Points on a hilly landscape, in no order, each with its height.
From any point a climber takes the steepest step (rise divided by distance) to one of its 2 nearest points. It stops when none of these is higher. Distance is the straight distance between rows; heights are no part of it.
(1427): -10 -3 -27 -12 -6 -11 -1 23 17 21 45 -16 -6 -38 34 -14 -7 -33 -23 37 39 14 36 -14 -21 -20 -1 -3 -3 12  (h 2.96)
(785): -5 -2 -13 5 32 25 24 -32 0 -20 -25 -11 -43 50 -11 -19 -22 -19 -32 -34 -4 -30 -29 17 -12 58 32 3 14 -33  (h 3.51)
(102): 42 -61 8 -25 0 37 -30 -19 6 13 -4 -20 0 68 -19 4 -12 -21 47 4 -29 -15 -28 23 47 24 4 2 -27 14  (h 2.39)
(624): 15 -22 21 61 9 24 -23 -28 -19 -12 -56 -25 -9 7 14 8 -19 2 18 5 -26 -3 -9 27 10 41 37 -2 -1 -7  (h 0.54)
(445): -10 -16 13 13 -4 -24 -39 -50 6 9 -3 -11 -5 -42 45 -29 3 5 -8 21 -39 -29 10 41 -25 8 6 28 -6 12  (h 4.54)
(1371): -12 27 5 -19 6 -24 -18 -4 24 13 -28 -28 -18 -53 8 17 23 27 -13 10 -20 -25 18 -51 -24 -14 -30 47 27 21  (h 1.81)
(238): 15 11 2 -5 6 10 6 -20 -21 -34 -24 36 4 -12 13 -4 -8 -8 -2 7 -13 -17 -16 -15 8 14 2 6 13 10  (h 1.54)
(96): -23 4 2 -49 -20 -30 5 -11 -3 16 36 12 -22 8 1 16 24 -64 0 12 22 0 47 -18 -27 -32 -16 -16 20 14  (h 3.61)
(743): 3 27 -22 22 25 -36 -29 31 0 23 36 11 22 -13 -13 37 17 -30 -6 10 12 27 27 -37 -5 -25 6 -11 10 30  (h 3.35)
(1340): -21 3 14 7 -20 -9 2 -19 -28 -5 17 36 -5 -41 53 -11 -6 5 19 -2 7 -9 9 21 0 -37 -7 8 -25 -18  (h 2.59)
(1211): -12 11 7 -6 -35 -6 11 -2 -9 3 0 -6 0 -27 48 -54 -24 -22 -14 0 28 11 34 19 -18 -14 -11 -5 -17 3  (h 6.68)
(923): -17 27 -19 39 35 -24 -6 41 11 -2 -31 -15 -1 -1 -28 -4 -22 12 -43 -21 25 7 -15 -2 -69 18 19 0 0 -18  (h 6.02)
(334): 40 -28 2 -9 -6 37 16 0 -6 14 -4 -15 25 41 -35 -11 17 9 17 -1 -22 -10 15 12 26 24 -12 17 15 -5  (h 5.43)
(1614): 33 21 15 -2 5 3 25 -1 -12 8 -15 -1 4 -3 21 -18 14 29 -17 15 -11 7 -14 10 1 17 -25 6 29 14  (h 4.51)
(1575): -39 16 -15 -6 0 11 12 27 1 -10 26 41 -6 15 -25 8 -11 -14 -6 -11 31 15 -8 -25 8 -39 17 -19 -15 -20  (h 2.85)
(194): 0 34 41 15 -4 3 3 -23 -4 18 -5 -21 -27 28 26 5 19 -22 -26 3 -27 -28 -2 35 -1 61 5 -3 -4 -2  (h 5.36)
(106): -24 8 -12 -23 40 3 23 30 -17 -1 23 7 0 -15 4 2 12 18 15 16 13 2 -12 -51 -23 -14 -13 15 10 3  (h 4.19)
(302): -34 14 -11 -3 24 -31 -7 -2 17 7 0 -20 -13 -55 20 36 13 10 -12 7 0 -14 1 -61 -64 -30 -5 24 12 13  (h 1.58)
(600): 3 1 -17 -7 38 5 16 27 14 -14 -11 8 -17 -36 -1 6 -47 22 -8 -30 15 -6 -19 -28 -57 -16 -9 3 7 -39  (h 1.82)
(381): 12 10 2 35 2 25 5 -23 -8 -4 -16 6 -24 7 17 -12 -27 4 -16 -20 -21 -23 -16 26 10 18 17 8 15 -34  (h 3.01)
(1235): 9 -55 -8 14 -3 4 -58 -18 -17 -7 -23 3 21 30 -10 -12 -17 24 40 6 -13 16 -28 11 40 -8 18 1 -28 27  (h 5.74)
(237): -10 13 -22 9 -3 -13 1 28 -2 20 16 22 -2 30 -41 25 14 -54 11 -6 24 16 32 -27 -5 -22 0 -23 33 -5  (h 3.73)
(591): -28 -5 -3 -11 -23 15 27 0 -15 -3 22 29 -14 -9 47 -19 6 -16 4 -8 30 5 20 20 -21 -40 4 4 -11 -45  (h 2.78)
(599): 8 19 21 36 6 2 4 1 4 -2 -22 0 -1 -6 49 -55 -24 2 -27 -35 12 8 16 39 -12 11 -14 -1 -35 -24  (h 6.64)
(1013): 3 20 45 22 3 -1 7 -18 -5 16 -16 -15 -22 17 38 -35 -5 2 -39 -17 -16 -4 18 32 0 41 -11 8 -16 -13  (h 5.90)
(1065): 1 7 15 5 1 -11 -5 0 44 25 14 -51 -9 -42 18 -37 26 -6 -48 47 -1 -11 26 14 -21 50 31 19 3 30  (h 4.23)
(1542): 28 -1 29 3 0 0 -9 -32 -5 -16 -4 -4 32 22 -6 3 8 26 6 -12 -16 17 -24 41 50 5 -21 -11 5 9  (h 4.81)
(1471): 18 17 -25 6 5 12 -3 26 1 -10 6 20 12 32 -55 15 8 -63 42 9 7 8 13 -39 5 12 6 -20 16 17  (h 3.97)
(1484): 5 -55 -6 -36 -10 31 15 -14 11 -25 6 0 23 40 -45 -16 -12 -1 10 -7 -10 -23 -25 12 45 6 17 11 16 2  (h 2.73)
(862): 28 15 -11 18 15 16 -6 17 12 4 20 20 17 32 -43 -5 21 -39 -6 -4 18 9 1 -25 16 27 6 -1 25 19  (h 4.21)
(768): -11 1 31 35 2 -17 -42 -27 -2 26 -23 -15 5 -19 23 -4 13 38 7 -7 -30 -36 10 37 -22 25 -3 28 6 15  (h 5.08)
(542): -4 11 -2 24 20 8 16 -19 -16 -11 -18 11 -27 -27 8 -15 -19 -8 -18 -8 18 -17 -7 13 -29 13 23 18 26 -27  (h 2.75)
(1610): 20 -6 -5 6 7 38 30 1 16 -4 23 11 12 62 -40 -5 3 -40 -26 -17 12 4 -1 -5 46 27 11 -5 12 6  (h 4.50)
(1233): 9 4 5 -6 8 -8 15 22 1 -33 -5 -10 10 -56 21 15 11 32 5 31 7 15 0 -22 9 -9 22 11 -5 -7  (h 2.18)
(927): -2 10 -6 26 -13 21 7 -13 -17 -34 -15 45 -10 -14 19 -13 -2 -31 9 11 14 15 -7 -16 22 5 34 3 -11 -4  (h 1.38)
(1251): 4 -5 9 -18 -26 -8 1 5 19 13 19 -29 12 -56 58 -47 -28 4 -17 26 -6 -8 39 27 -18 -6 -8 1 -13 18  (h 6.05)
(1433): 24 3 22 37 -32 -12 -11 -9 -29 4 -34 -7 15 -7 -7 11 7 -16 31 3 -6 -18 3 22 8 -2 -5 15 26 4  (h 0.29)
(249): -6 34 -7 1 25 -39 2 27 21 -16 -38 -10 -2 -41 -3 -15 0 10 -42 2 10 2 -1 -21 -72 30 7 12 6 -4  (h 5.37)
(680): 12 7 17 21 -21 3 -6 10 -7 -4 -14 0 2 -52 31 3 5 9 15 13 2 23 18 8 20 -5 -3 -5 17 -12  (h 2.00)
(515): -5 -47 3 -1 4 6 -51 -21 -1 -13 -30 -16 3 33 15 -23 -30 -2 32 24 -17 0 -30 25 55 28 51 -10 -38 22  (h 5.25)
(824): 1 -34 5 47 14 -12 -34 -22 -14 19 15 7 31 14 -8 -4 10 33 21 2 -29 24 -23 8 13 8 -23 5 -27 18  (h 5.30)
(307): -14 21 9 41 -17 -1 11 6 -9 -1 -10 -14 5 -29 54 -44 -16 -5 -17 -11 30 12 12 23 11 -23 12 -3 -43 -21  (h 7.51)
(1497): 37 -2 -4 2 -8 40 11 -18 5 3 8 13 3 46 -35 -26 6 -30 3 -27 9 -8 -7 40 59 18 -1 -4 9 -11  (h 4.91)
(1418): -21 -9 -24 -48 -5 9 -2 7 -1 -35 13 23 10 18 -24 18 10 -3 31 14 21 17 -24 -31 22 -62 -3 -10 12 16  (h 1.60)
(467): -8 -24 -37 51 -13 7 -31 -25 -4 -1 -17 23 18 57 -10 -24 -14 16 0 -9 -19 24 -31 8 23 -17 7 -12 -68 -7  (h 3.58)
(148): -18 -15 3 -11 26 -19 -14 35 5 -12 22 -9 27 -23 3 68 -9 9 -11 -27 25 -6 -25 -45 -58 -52 -23 -6 -12 16  (h 6.06)
(74): -22 7 14 -45 8 -9 34 35 5 8 17 12 -28 15 18 31 24 15 32 9 36 34 -1 -29 -25 -43 -31 -22 -18 0  (h 4.84)
(220): 18 16 -11 -2 -24 16 25 3 20 7 6 4 -12 28 -49 -18 18 -50 9 -26 27 14 24 21 48 -9 -17 -13 -2 -16  (h 5.46)
(920): -40 -7 -22 4 20 6 -10 34 12 -27 -3 32 14 1 -21 9 -24 -5 -12 -5 25 11 -1 -36 -18 -14 42 -27 -6 6  (h 2.70)
(1231): -25 37 1 40 22 11 16 22 7 12 -23 -2 -14 12 -31 -21 -9 -33 -19 -4 12 11 13 -22 2 32 31 -8 3 -17  (h 7.71)
(430): 7 7 58 36 -1 -19 -47 -16 -6 24 -2 -14 16 -7 -3 1 32 8 20 5 -34 -17 -2 29 3 12 -13 12 -8 22  (h 5.81)
(891): 14 -7 29 9 -13 8 -27 -36 -1 14 -16 -31 -3 62 -12 33 -26 -6 0 1 -41 -22 -29 41 42 38 0 -19 -3 7  (h 4.12)
(37): 34 -45 -31 0 -16 24 -26 -20 1 25 -16 6 23 64 -29 -20 -9 -17 28 -20 -30 -9 -17 24 47 2 -2 -1 -23 14  (h 2.22)
(1550): -14 40 14 40 4 14 17 16 17 29 -10 10 0 28 -48 -17 0 -52 -7 -21 28 20 26 -32 20 1 5 -11 0 10  (h 6.84)
(1587): 16 22 15 8 9 0 5 -8 8 6 -19 -19 -27 -2 -1 8 5 35 -24 21 -25 -12 -38 0 -2 43 -8 3 27 5  (h 4.13)
(1073): 2 -15 -20 57 16 16 -16 -15 -18 -23 -60 -7 -17 -9 20 -20 -22 -2 25 -1 1 20 -3 34 3 14 32 -12 -9 -29  (h 0.65)
(890): -6 -11 -23 20 26 24 -15 18 35 -5 4 14 17 18 -37 27 -12 42 -47 -17 -3 -8 -9 -41 -29 18 9 -6 22 4  (h 5.98)
(948): -11 -23 28 -5 6 17 -37 -53 -21 0 1 -26 -13 38 19 42 -28 15 -7 3 -45 -29 -45 14 32 39 12 -16 0 3  (h 3.85)
(781): 4 -1 0 -19 11 40 4 -2 26 2 -17 3 -5 44 -33 15 2 29 -36 0 -14 -12 -6 -36 -21 39 -10 5 38 3  (h 6.63)
(1059): 15 -11 -4 34 13 -1 -3 14 -5 -15 -17 -11 -2 -26 43 -16 1 46 3 15 -5 28 -13 32 16 5 30 5 -28 -25  (h 0.85)
(543): 16 18 8 28 -42 -21 -11 5 -1 11 -19 -22 5 -44 13 16 14 -8 -2 30 -18 10 39 -6 17 19 20 11 2 -2  (h 1.83)
(1329): -1 -8 -15 1 -14 19 3 -2 -16 -4 -14 31 13 23 4 -35 -7 31 5 -18 -5 20 -7 25 25 -12 15 -5 -38 -26  (h 3.62)
(1276): -1 0 -11 -32 29 -14 -5 24 4 8 19 -13 21 -3 -34 35 -2 23 -9 -29 13 -10 -14 -47 -33 -46 -32 0 16 9  (h 6.78)
(1212): 7 -13 -10 -39 -21 9 25 1 1 -39 13 25 21 22 -73 2 16 -21 12 -22 11 -12 9 12 37 -31 2 -1 -3 -10  (h 1.32)
(1619): 28 3 12 -25 -1 -9 -1 9 22 -1 28 -32 8 -50 30 -30 13 6 2 32 3 -2 26 -2 -3 4 -21 23 8 38  (h 5.52)
(830): 10 -5 -34 -16 -33 1 -2 -6 -19 21 5 22 -7 33 -22 -1 -7 -4 51 -17 -14 7 -1 22 42 -39 -21 -3 -16 -17  (h 2.33)
(986): 7 -18 26 -3 2 1 -31 -25 9 0 -7 -19 -18 13 -4 4 -30 11 -1 15 -11 0 -26 22 53 28 54 -20 -2 10  (h 4.85)
(1520): -13 26 4 -21 -12 -25 11 34 -21 9 29 2 -9 -17 16 1 31 -6 51 30 12 32 -15 -2 15 -31 -2 -8 -11 0  (h 1.14)
(733): -16 2 31 -10 -1 -18 -12 -22 -28 -22 20 6 2 -50 27 -7 -4 33 28 -4 -3 -10 -8 14 11 -43 -22 10 3 7  (h 2.37)
(193): -19 11 -10 16 39 -1 -11 38 25 2 7 6 -12 -34 -13 15 -17 26 -23 -12 3 -21 -14 -38 -63 5 -17 1 10 -14  (h 1.67)
(666): -21 -5 14 -30 6 -33 26 50 0 0 33 21 12 17 -1 51 -5 4 4 -12 29 28 -9 -43 -40 -45 -14 -29 -41 9  (h 5.17)
(1031): -8 11 15 -14 -20 -6 -5 14 9 2 -25 -10 -13 -54 26 4 -6 20 -17 12 -5 -9 29 -6 -49 11 -18 9 -4 -13  (h 2.31)
(1037): -1 -25 -25 2 15 36 28 -29 -3 -18 -14 2 -17 17 -21 -19 -34 8 -32 -21 4 -26 -20 20 -4 23 27 5 9 -49  (h 3.28)
(365): 7 -18 14 -34 -14 22 22 -2 35 -1 -4 -11 -7 53 -84 21 -6 7 -26 -5 -34 -39 -11 0 10 46 13 5 11 -14  (h 2.19)
(1238): 10 -3 -52 -23 -56 5 3 -6 -13 -10 2 4 -7 34 -11 -9 13 -22 37 -13 21 20 -18 30 43 -51 -11 -25 -8 -7  (h 2.51)
(1420): -15 16 -23 22 -27 -1 -5 20 -16 -12 -13 22 9 2 32 -29 -29 35 14 -24 13 28 -21 47 14 -31 8 -5 -57 -25  (h 3.39)
(585): -5 24 20 23 -9 8 -4 -1 -13 22 7 24 -8 -10 -19 -8 -14 -1 18 0 -7 -14 5 30 36 3 -1 -5 0 -7  (h 2.77)
(1327): 23 -27 13 5 -28 28 39 -18 -11 14 -7 -7 14 41 -21 0 28 28 -31 -19 -17 -8 14 30 13 27 -15 24 16 -26  (h 5.26)
(1388): 5 -23 -26 -15 -14 16 51 8 -10 6 4 1 11 0 -40 0 3 5 -21 -13 11 -17 12 -11 -22 -19 -23 12 24 -31  (h 5.53)
(1394): 30 2 47 64 1 -23 -36 -23 -5 39 2 -3 33 11 -3 20 30 -2 -1 12 -44 4 3 13 22 34 3 3 -35 27  (h 6.76)
(1043): -10 -38 -1 -26 4 38 5 1 20 -19 1 4 11 21 -13 -21 -27 16 -12 7 20 6 -21 17 29 13 23 -15 11 -14  (h 2.91)
(608): 20 21 9 -12 -4 -15 2 4 -7 -20 20 -16 15 -46 8 7 10 27 37 2 18 2 -23 7 31 -44 -23 9 4 12  (h 2.14)
(1470): -28 9 -24 -10 -20 -46 16 -17 -7 33 -9 -29 -42 -50 29 -10 -17 -36 -2 41 -5 0 49 -5 -35 1 18 -7 0 2  (h 1.59)
(718): 14 -10 37 40 7 -9 -19 -26 -21 21 9 1 18 48 8 3 5 14 -2 -11 -42 7 -13 26 19 42 -5 -1 -37 17  (h 5.97)
(1399): 13 -2 -6 13 -14 20 -10 -2 -34 25 13 31 3 24 11 -16 5 -16 45 -15 -14 -10 15 22 36 -4 3 12 -19 -3  (h 2.50)
(965): -25 -4 11 -17 4 -31 12 31 6 -8 26 0 20 -27 2 27 -2 -8 1 -6 40 12 -7 -24 -61 -35 -10 -17 -8 13  (h 5.57)
(1514): -9 30 -12 19 38 -48 -20 20 19 1 -21 -1 6 -38 20 -6 13 -3 -65 12 -5 -2 18 -31 -74 32 20 15 1 38  (h 4.90)
(168): -39 23 -14 29 23 -33 -17 13 -2 12 2 10 24 8 -37 16 -10 13 -31 -14 3 -26 -24 -16 -52 -16 9 3 16 15  (h 2.26)
(513): 5 21 -66 -22 -36 -1 23 23 8 9 25 4 -14 43 -24 -1 29 -20 28 -11 40 38 -1 10 26 -43 -18 -20 -7 -23  (h 2.69)
(216): -1 -50 13 -42 11 33 -4 -35 19 -1 -23 -30 -2 44 -19 14 -25 14 -14 3 -16 -32 -35 -20 28 27 11 -13 38 20  (h 3.37)
(1485): 1 17 -6 -25 -18 -13 34 12 -14 -2 -10 8 -8 -46 42 7 -16 4 -3 -5 8 3 30 -23 -44 -13 -26 -12 -8 -20  (h 2.12)
(141): -13 11 20 -9 18 0 3 -18 -12 -21 2 24 -1 -3 -20 8 2 -18 -28 -3 -7 -38 -14 -24 -26 5 9 20 33 8  (h 1.75)
(16): -1 9 -25 -15 34 -14 1 23 -1 -17 20 -11 10 -31 13 20 24 -5 6 22 30 23 -14 -47 15 -40 -2 18 14 23  (h 3.88)
(292): -14 13 17 -10 -10 -12 -24 -2 -9 5 -13 -14 -13 -49 19 9 0 48 18 7 -24 -19 23 -12 -16 -11 -33 32 22 0  (h 2.07)
(167): -10 21 -21 19 -55 7 -11 25 5 -8 -13 -4 13 21 42 4 -17 18 17 -21 31 43 -11 32 10 -47 -17 -20 -48 -26  (h 3.17)
(1568): 23 -2 14 -24 2 23 7 -11 21 0 9 -3 -6 55 -59 24 -8 -22 -4 4 -20 -23 -25 18 26 42 -5 -5 27 15  (h 2.36)
(1223): -14 -40 -14 -9 36 35 3 1 20 -23 17 27 27 24 -49 18 -7 28 -23 -5 3 -19 -4 -40 4 4 24 8 14 10  (h 5.48)
(595): -7 -18 11 -38 -35 -25 -7 8 31 21 16 -60 -5 -79 53 30 2 8 40 22 -14 -4 52 0 -13 -41 -28 -3 -31 26  (h 3.48)
(757): 38 -45 3 -61 3 20 -14 -26 21 0 -3 -21 -3 51 -45 6 -7 -18 19 7 -16 -31 -25 24 45 27 14 6 12 12  (h 2.55)
(561): -24 -7 13 -41 33 -7 24 32 4 26 42 1 -6 -23 14 40 20 14 17 11 29 13 7 -58 -29 -31 -27 6 -16 10  (h 4.49)
(1549): -28 33 -15 47 37 -6 4 12 25 -15 -42 -13 -29 25 -34 -11 -8 -18 -29 -20 15 -11 -6 -8 -40 35 26 -3 6 -26  (h 6.77)
(721): -30 8 -2 -29 1 -3 -8 6 20 6 9 13 -15 -32 17 -2 8 2 -25 4 -1 -26 45 -32 -51 -4 -15 21 18 11  (h 2.56)
(622): 9 -13 -23 -29 -2 7 -8 6 -3 -36 5 2 24 9 -15 -12 -19 18 24 9 3 11 -38 -11 41 -24 2 1 15 12  (h 1.73)
(462): 2 2 -39 -11 -3 3 19 30 7 2 38 13 11 13 -8 6 25 -22 13 9 56 32 -14 -12 0 -41 -30 -21 13 -5  (h 2.88)
(75): -21 8 -7 -7 2 3 17 34 -33 -2 10 4 3 -5 -1 -29 22 2 43 21 19 15 -16 22 18 -4 8 10 -2 -6  (h 1.04)
(1286): -11 2 9 4 23 11 -7 -7 35 -9 -9 -11 -8 16 -15 7 -31 4 -21 34 10 2 -26 -3 21 58 45 -27 9 5  (h 4.48)
(271): 8 -10 11 9 -14 31 8 -38 -12 9 4 -17 -3 54 5 18 23 24 -16 -24 -41 -32 -8 35 10 47 -10 10 -1 -14  (h 5.82)
(1508): 14 25 -10 -8 20 -25 -1 15 1 3 19 5 12 -33 1 15 37 -36 4 31 -5 11 15 -50 5 -4 -3 14 21 27  (h 3.59)
(994): -9 29 4 0 -7 -8 4 5 14 14 25 26 -8 0 -35 -3 11 -33 0 -3 12 -13 31 -23 -12 -1 -15 1 15 -2  (h 3.43)
(421): -2 -25 7 -25 -23 -34 -26 -27 2 13 25 -25 -3 -70 43 10 -6 1 16 20 -34 12 47 7 12 -40 -4 9 -35 17  (h 3.74)
(357): -14 2 -17 14 15 -34 -24 35 9 22 49 -3 29 -40 22 15 3 -26 -39 18 26 17 31 -21 -27 -27 20 0 -19 23  (h 3.13)
(714): -5 -34 7 15 5 2 -41 -11 -13 8 -23 -4 28 2 -8 15 -22 47 39 -10 -39 18 -14 -14 37 -4 -8 10 -14 20  (h 5.22)
(1114): -11 16 -19 1 -54 12 23 9 -2 -6 4 12 -13 2 36 4 -13 -14 6 -6 47 21 1 16 12 -58 -6 -21 -23 -35  (h 2.97)
(875): -26 14 -5 10 -4 -35 17 16 -37 15 8 9 -26 -36 25 9 30 -8 44 35 0 17 11 12 -3 -16 22 -3 -26 -18  (h 1.24)
(1524): -14 -24 -5 -36 13 36 34 -9 6 -40 -12 20 9 11 -45 3 0 38 -15 -17 -17 -39 0 -26 5 11 15 16 9 -18  (h 5.04)
(1500): -35 -3 -1 -6 -5 -31 18 -17 -17 20 -4 -3 -58 -25 56 -20 -17 -28 11 10 8 14 37 14 -44 -13 11 -23 -30 -8  (h 1.47)
(1195): 2 8 -8 -24 -23 -32 33 6 -3 10 29 17 -12 -1 -1 10 26 -70 -1 0 37 33 20 -9 1 -38 -11 -39 3 10  (h 3.87)
(376): 7 -1 8 -14 -24 14 33 -6 -13 5 -2 5 8 19 2 -33 11 11 -19 -12 4 -18 4 13 -2 9 -20 18 29 -22  (h 4.99)
(8): 22 -11 41 -9 -3 11 -2 -38 -18 1 15 -11 24 53 3 22 10 21 -5 -33 -39 -14 -21 32 34 24 -38 -6 15 6  (h 5.29)
(1052): -27 11 12 -17 -8 -21 29 -2 -24 27 25 31 -43 -10 46 15 7 -9 17 25 3 25 9 -2 -31 -23 6 -20 -30 -12  (h 1.35)
(690): 2 -1 -2 44 -2 4 -18 -19 -24 -16 -17 26 34 31 16 -33 -4 30 -9 -20 -22 24 -11 18 27 2 8 -5 -71 7  (h 3.95)
(929): 38 14 16 -6 -11 4 -8 7 17 -12 6 6 2 2 12 -18 37 -4 6 3 21 25 27 17 33 -1 -31 -6 31 23  (h 4.53)
(123): 33 -8 -18 46 12 -9 -5 2 -18 -25 -50 -32 0 -40 3 -22 -4 23 17 13 -13 35 1 27 8 15 51 -11 -7 -37  (h 0.76)
(932): 4 -13 0 -25 5 1 42 48 -1 -2 5 11 -6 -34 27 16 -26 9 -3 -23 25 -14 -6 -20 -53 -17 -37 -8 -6 -39  (h 1.97)
(498): 17 -31 -47 11 -31 20 -4 -8 -10 32 11 15 17 35 -48 -10 2 3 26 -26 -29 17 4 19 46 -11 -5 13 -31 -24  (h 2.15)
(285): 10 18 -2 -13 -35 -15 7 5 2 -9 17 17 9 2 15 -23 17 -30 -5 11 27 34 28 -1 9 -29 -23 -11 5 14  (h 4.16)
(694): -19 16 12 3 40 -26 -10 -14 8 -27 -18 21 8 6 -31 12 -10 15 -34 -20 -3 -24 -35 -25 -38 26 18 2 16 11  (h 1.99)
(201): 14 42 3 25 -21 -8 22 20 9 32 0 -2 -1 12 -36 -37 0 -26 0 -18 27 24 17 2 38 2 -15 -19 15 -4  (h 6.09)
(1294): 3 -28 -29 -44 -31 6 24 -13 2 -32 13 16 15 8 -33 14 5 -7 17 -25 26 14 -13 -8 9 -61 -14 0 9 -18  (h 1.48)
(1324): -26 34 -3 10 -19 0 17 3 -10 -2 7 32 -17 -17 -13 -11 -21 -7 -7 -8 11 -1 16 -7 8 -6 6 -24 2 -27  (h 3.06)
(845): 34 12 36 -2 -9 3 -22 -22 -12 -1 -7 -35 -8 47 -1 63 13 -10 10 3 -49 -40 -28 34 22 49 -28 -12 -7 18  (h 4.44)
(481): 0 4 -13 -4 23 -25 -3 8 41 -4 1 -29 -17 -25 21 -20 11 -13 -68 25 -5 -11 17 -8 -64 52 21 19 -9 29  (h 4.52)
(898): 15 1 9 55 -14 6 -4 -5 -28 -5 -47 -9 16 -20 24 3 7 -14 26 9 -16 -3 -7 -1 22 28 32 13 -2 8  (h 0.42)
(1053): -21 9 1 12 14 -14 -13 29 10 -7 24 44 28 -9 -29 21 -10 -6 -32 -8 14 0 8 -34 -30 -16 4 -11 25 18  (h 2.52)
(480): 29 5 3 -45 8 3 -15 2 16 0 39 1 4 -19 20 -31 33 -3 19 5 13 12 31 11 5 -15 -50 7 19 41  (h 5.00)
(574): -5 -30 26 -1 -8 -17 -38 -27 6 13 23 -29 9 -60 37 -13 0 33 3 20 -41 -6 28 19 0 -3 -4 15 -20 40  (h 4.10)
(1331): 9 12 13 -30 6 -3 13 5 -3 -23 16 12 13 -12 -18 -9 9 19 5 -17 5 -10 -23 -12 20 -28 -22 8 26 11  (h 1.91)
(1144): -25 -5 -26 -28 2 -12 -27 15 34 8 36 -5 -15 -32 31 10 -26 -18 -34 25 15 6 46 -41 -63 -15 -11 -4 -1 17  (h 2.79)
(1442): 8 -21 22 36 -5 39 0 -26 -14 12 -21 -1 18 72 -4 -9 14 16 -14 -27 -30 -7 -7 48 25 37 3 -1 -28 -4  (h 6.44)
(746): 1 0 -1 25 10 10 11 16 -14 -9 3 -1 2 1 18 -32 7 13 20 27 3 13 -26 32 23 30 37 -8 -8 1  (h 0.95)
(911): 7 12 18 -1 -5 -23 -3 -10 -7 18 -26 -25 1 -29 -13 15 26 -7 40 5 -11 -14 1 -5 -7 -22 -23 20 49 18  (h 0.16)
(691): -7 -21 -18 -3 32 41 15 1 15 -31 -9 1 -10 5 0 -27 -44 11 -25 -13 42 2 -30 -1 -14 19 30 -17 16 -37  (h 3.08)
(468): 10 28 36 22 -23 15 -18 -12 -5 27 -34 -11 -13 41 7 26 13 -6 -2 0 -49 -39 -8 31 -2 60 -12 10 -10 22  (h 4.88)
(266): 1 -11 -11 -46 9 -12 3 -8 -3 10 25 13 -19 2 1 3 42 -59 30 -7 8 0 40 -8 -9 -31 -43 14 22 24  (h 3.34)
(1055): 3 -29 -34 -32 9 7 36 16 6 8 28 -2 17 23 -48 11 -7 24 1 -26 17 3 -4 -33 -19 -35 -31 -6 26 -7  (h 6.07)
(1030): 24 13 -13 1 10 -37 14 11 -5 -3 -28 -18 -19 -88 34 13 -1 27 5 21 2 7 6 -2 -8 -6 35 7 -3 -36  (h 2.35)
(391): -24 17 0 -4 42 -21 -19 29 9 -19 24 3 -3 -58 5 42 -14 19 -11 4 22 -3 0 -46 -62 -24 12 10 -1 -18  (h 1.50)
(1338): 6 -21 -23 -29 16 2 10 20 18 6 52 18 11 16 -22 3 46 -43 11 -15 29 14 14 -17 -6 -25 -33 5 19 10  (h 3.07)
(677): 7 -1 15 -2 34 12 11 -25 7 -25 -33 -16 -35 34 13 0 -5 21 -25 -5 -15 -9 -32 18 -25 60 7 -13 25 -17  (h 3.78)
(589): 13 -4 13 -11 11 43 3 -2 -1 3 -23 -5 0 34 -22 10 17 29 6 2 -30 -18 -1 -20 19 43 -22 24 38 14  (h 6.00)
(61): -5 19 -5 -6 -31 -24 15 8 -11 25 -17 -10 -25 -27 22 0 16 -46 5 41 -10 22 54 -12 -11 16 6 4 -1 -1  (h 1.70)
(1125): 7 19 -6 7 20 -21 5 -9 -25 -13 -21 -2 -28 -55 36 -6 -26 -4 9 11 3 -10 1 15 -42 -9 18 4 4 -24  (h 2.53)
(475): 3 -15 8 -17 7 33 -17 -47 3 -17 -34 -24 -23 35 -5 32 -28 15 11 11 -42 -39 -44 -5 13 36 9 4 28 12  (h 3.60)
(1075): 14 -8 22 32 0 -4 -21 -27 -11 -24 -20 2 28 9 25 -12 -8 38 -17 -16 -17 10 -19 33 24 -3 4 -13 -20 3  (h 4.35)

Where does a climber stop that starts at each point below?
(994): (1231)
(1144): (1276)
(498): (307)
(216): (307)
(1294): (1442)
(167): (1442)
